A landscape with many valleys, sampled at points; each row gives a point and its height.
A ball rolls from a point to the lowest of its 2 nearest points, and stops where none of them is lower. Distance is the straight distance between rows; heights are no part of it.
Refi (h 58.3): [ 89 105 127  87 185 186 173 124 194 154 139  67 179 137 154 129 121 142
 123 168  95 153 141]
nam (h 41.6): [ 98 153 140 159  94 109  65 111 105 168 128 195 100  87 134 117 140 162
 127 125 142 150 155]
dimov (h 55.5): [116 161  87 143  53 106 118 127  87 148 178 150 126 151  99 100 155 107
 181 147 141 101  94]
Pedaz (h 73.6): [131 108 110 139 133 100  75 102  75 134 121 141 102  89 148 129 176 117
 102 124 127 135 145]
val (h 45.4): [103 173 112  96 153 181 185 138 175 102 124  98 156 162 124 138  88 152
 148 158 132 149 113]
kikor (h 32.7): [116 118 176 141 151 126 102 145 155 135  79 178 112 107 115 115 160 130
 106  69 112 150 148]
rimov (h 40.2): [158 114 145 140 109  80 108 141  94 153 125 155  79  91  81 115 213 117
 181  79 142  83  99]
sikur (h 43.3): [127 154 111 131 139 179 144 115 178 135 133 104 148 148 175 153  75 158
  97 176 110 144 147]
Romom (h 61.1): [106 146 110  92 166 184 150 133 186 166 170  62 169 153 152 132  89 149
 119 212  67 160 139]
koti (h 65.4): [157 222  86 126 107 137 133 138 118 105 192 131 111 171 111 158 111 125
 181 199 101 103  75]
nasob (h 64.8): [114 151  89 116 121 125 107 108 112 164 188 123 139 114 162 110 120 146
 126 233 126 150 134]
kaso (h 24.6): [154 107 152 147 109 105 127 147  95  61  62 125  92 123  91 173 140 117
 147  56 142 107  95]
Ger (h 27.1): [ 97 118 123 121 104 151 163 158 167 141 129 100 153 139 110 111 107 111
 123 127 117 122 151]
fomis (h 30.3): [129  92 140 132 131  85 122 153  77 162  74 173 123  87  81 122 154 121
 107  68 116 155 156]
der (h 57.6): [ 96  76 140 112 174 138 103  95 142 207 153 147 157 117 178 104 137 136
  82 161 116 156 156]
rak (h 17.6): [128 120 123 142 110 105 117 121  92 101 117 107  78 110  95 172 150 115
 160  80 147  89 121]
bez (h 40.4): [161 117 115 148  82 105 154 147  92  91 120 106 112 171 100 162 154  84
 173 109 133  75  61]
ler (h 13.7): [109 128 124 157 102 116 130 113 115 169 102 140 128 109 126 140 124 142
 109  96 138 142 167]
dok (h 51.7): [136 119 155 104 160 163 167 141 166  59  84 126 156 129 129 131 106 152
 124  74 157 133 120]
mopeb (h 37.0): [167 130 120 156  64  95 132 130  88 107 111 162 115 131 107 143 123 112
 104  91 113  87 116]
sulaz (h 42.0): [139 163 171 124 179 119 134 109 165 119 171 141 122 139 140  99 141 137
 174 131 158 128 116]
Fonut (h 40.1): [154 139 135  92 150 105 182 128 131  81 123 128 125 138 102 116 122 135
 150 127 168 119  79]
Bused (h 74.8): [134 119 120 126 146 113  86 114 101 108 118 159 116 134 152 119 134 110
  83 129 142 138 127]
mot (h 45.5): [177 104 136 149 109  95 135 147  95 126 100 120  92 138  92 144 196  92
 182  74 146  77  73]
kapim (h 51.8): [145 144 117 167  46  82  96 121  67 135 158 170 108 128  99 110 179 115
 186 112 148  91  88]
vuzun (h 54.1): [109  78 163  84 196 171 138 126 171  79  93 122 160 110 146 125 121 144
  97  81 131 138 140]
vab (h 52.4): [110  92 193 110 200 129 116 118 160 136 142 162 152 118 148 105 122 129
 114 109 137 149 151]
saz (h 46.4): [128 144 110 156 127 156 132 111 157 126 121  91 134 139 166 166 114 133
 111 122 116 117 158]
Lik (h 19.3): [127  85 113 129 130 124 162 151 120 111  98  82 141 116 125 142 158  88
 127 136 125 121 131]
duna (h 60.9): [143 192  98 116 159 180 126 141 156 135 183 113 148 167 157 136  79 125
 124 247  79 156 113]
dur (h 62.3): [176 197 101 123 116 128 157 134 133 105 166 119 112 186 104 137 138 118
 185 143 119  81  60]
Rik (h 25.7): [186 107 152 108 123  88 149 119 106  84 128  91 115 133  89  84 127 114
 159  59 165  99  94]
lokab (h 35.1): [149 105 158 143 136  83  97 161  97 151 102 178  99  89  87 120 181 118
 146  60 124 118 135]
Moso (h 56.0): [ 90  83 154  93 184 191 145 117 189 113 108  99 177 139 168 120 102 146
  93 130 125 158 142]
zok (h 11.1): [179 112 152 111 146  78 119 114 107 117 177 114 112 121 107  72 149 115
 171  88 167  98 111]
sebi (h 36.8): [118 129 122 146 143 140 120 149 148 173 133 172 123 126 161 165 111 140
 110 150 132 113 152]
Pof (h 30.4): [131 112 135 144 100 127 156 154 106  63  43 136 134 137 115 178 116 127
 121  93 149 136  99]
Gedap (h 37.1): [ 89 130 175 147 141 121  82 136 146 168 120 195 111 100 137 116 138 149
 121 120 133 157 156]
Ladev (h 24.2): [136 123 140 160 109  76  86 134  71 115 128 155  90  97 111 163 140 133
 162  84 156 104 134]
teku (h 67.7): [117 173  88 135  70 120  93 113 108 133 199 108 122 102 134 109 145 135
 156 217 104 128 128]
boki (h 34.8): [183  84 154 107 123  98 160 125  92  81  77  98 111 104  63 105 145 112
 142  30 150 112 102]
Muk (h 59.7): [ 95 100 111  90 160 161 122 110 156 203 162 112 145 136 169 110 112 150
  86 219 105 156 137]
Tudas (h 54.2): [124 149 145 133 166 152 128 111 172 154 181 148 160 160 169 104 119 121
 127 160 118 133 142]
nas (h 40.0): [139  99 152 112 107  86 140 118  86  84  91 116 109  92  76 107 123 119
 123  67 145 137 133]
zov (h 31.9): [191 123 147 140 106  87 110 140  92  82  90 180 105 132 100 124 129 114
 102  66 123 105 100]
Giz (h 22.9): [ 95 158 118 109 132 140 144 121 160 126 153  90 113 130 126 115 143 127
 143 175 111 136 125]
labuf (h 8.2): [ 94 123  89 138  82 132 137  98 109 163 113  93 132 130 137 137 108 136
  99 142 137 149 152]
lel (h 63.6): [148 165  99 115 141 151 156 151 146  95 149  86 159 160 148 139  92 111
 125 223  97 150 109]
seni (h 27.2): [128 120 113 111 125 105 168 161 117 101 146  87 140 136 116 132 117 100
 155 171 136 117 113]
zigoz (h 72.4): [107 109  99 143  92 108  86 102  88 157 128 120 111  83 159 122 170 125
 106 180 123 143 146]
nubun (h 21.4): [ 93 103 110 110 115 179 163 160 162 160  94 127 170 153 135 123  85 134
  86 146 126 138 136]
fof (h 55.2): [114  88 155 121 179 111  95 122 129 152 167 145 141 108 164 110 137 116
 117 146 136 137 159]
vebam (h 49.3): [131 174 149 112 175 139 144 116 180 135 209 124 144 146 138  99 128 134
 171 162 118 126 129]
zav (h 59.0): [147 171 102 123  78  98 149 126 100 127 170 126 103 168  86 114 157 113
 199 136 140  86  59]
Bugal (h 46.8): [123 167 122 169  58 101  72 117  93 132 159 194 110 108 123 100 150 139
 156 140 147 118 121]
Nim (h 15.3): [ 90  87 111 121  97 150 142 128 133 162  72 101 138 119 134 128  94 143
  70 143 131 157 149]
piv (h 34.4): [135 115 148 108 128  96 148 134 122  74 122 111 115 108 108 116 119 120
 135 123 153 125 121]
mikab (h 29.6): [ 97 118 127 133 128 152  62  96 135 187 126 159 108 114 173 132  97 177
  65 147 124 151 160]
bulav (h 62.1): [ 97 145 119  95 162 158 110 105 149 186 199 130 146 137 169  95 103 149
 118 252 108 172 130]
pim (h 24.1): [162 144 126 129 119  92 131 131 115 127 181 147 120 127 113 109 127 121
 158 119 148  87 120]
Rif (h 41.5): [ 87 174  90 112 132 171 173 135 155 156 141  73 159 172 118 143  96 142
 156 180 117 159 125]
Voda (h 48.6): [105 143 156 115 156 169 162 148 184  85 102 132 151 150 137 122  93 143
 134 134 153 150 120]
mezo (h 35.6): [141 129 123 152  90 118 161 135 110  80  92 107 132 160 119 147 136 101
 144 108 142 116  90]
doto (h 49.1): [149 143 112 133 142 151 158 114 156  85 128  67 130 141 143 156 143 119
 143 109 114 101 129]
giv (h 48.7): [151 120 171 108 196 123 133 112 156 111 151 153 143 140 137 101 123 130
 135  78 157 120 128]
molen (h 66.3): [148 194  88 125  98 141 163 154 115  89 161 100 143 178 109 162  84 113
 159 207  92 126  80]
Linil (h 33.5): [ 92 191  95 120 113 139 134 139 138 159 182  86 134 143 114 131 124 134
 179 205 102 149 125]
mebe (h 24.8): [157 115 148 163  95 116 123 133 109 117  73 142 119 106  96 140 135 120
 110  31 104 121 158]
lali (h 11.4): [141  87 137 148 141 115 118 140 111 117  96 111 128 124 127 127 172  81
 125  85 135 123 141]
kaz (h 19.9): [107  96 124  99 149 143 150 125 141 140  86 146 141 122 118 108 142 125
  84  94 127 139 136]
fep (h 2.4): [120  83 140 148 134 148  92 138 123 105  76 114 135 129 145 140 120 104
  83  78 124 140 164]
Gef (h 31.5): [135 147 104 146 108 110 128 143 118 156 179 151 130 118 138 149 108 134
 144 160 134  96 147]
poz (h 13.1): [ 94 121 140  98 150 147 147 107 176 147 124 125 134 118 139  97 132 140
  96 151 114 148 141]
nel (h 57.7): [149 180 109 139 162 152 115 120 139 135 196 141 148 165 176 128 103 118
 137 211 123 137 122]
sek (h 10.3): [121 143  98 126 127 110 135 113  99 110 145 100 102 129 124 176 131 128
 160 123 152  97 122]
rig (h 30.9): [136 124 150 167 105  75  67 143  51 126  92 184  99  92  93 155 129 140
 134  65 131 154 150]
kenug (h 31.6): [182 135 129 126  97 105 142 146 118  82 144 149 109 148 100 129 102 112
 136  92 134  60  88]
sufo (h 20.2): [134 133 130 154 108 138 151 128 140 118  89 130 136 133 121 155 116 136
 123  54 135 113 149]
sanot (h 32.8): [107 147 145 139 133 107 118 116 139 129 152 120 104 104 131 114 167 132
 168 141 147 131 134]
zager (h 28.7): [164 118 169 147 148 120 106 141 123 123  64 169 117 106  89 122 154 136
 103  12  90 145 156]
nuz (h 25.4): [128  98 138 145 144 142  92 112 126 167  76 150 133 111 169 154  92 167
  52 107 118 169 172]
Gedot (h 20.9): [100  73 132 119 127 176 115 118 154 173  83 111 154 132 159 129  63 174
  56 115 130 163 170]
Zote (h 25.2): [ 96  66 144 108 162 119 121 147 102 162  72 156 142 102 102 115 135 121
  87  81 131 172 159]
vir (h 40.3): [135 129 120 142 144 176 134 135 165 148 109 161 144 141 175 160  69 156
  75 153 126 129 145]
pila (h 51.6): [129  98 119 117 155 172 156 114 164  91  85  74 143 116 145 145 158 122
 106  85 110 117 144]
ves (h 70.4): [116 132 100 131  83 101 124 119 101 123 152  93 113  97 123 119 169 106
 144 189 112 121 126]
zafa (h 33.7): [ 98 137 110 137 107 159  64 107 144 175 157 147 107 124 175 113 126 144
  88 179 107 133 151]

Where does a ball stop that starts at each point below?
teku -> sulaz
dur -> labuf
Gedap -> labuf
doto -> zok
molen -> sulaz
zafa -> labuf
bez -> sek
mot -> poz
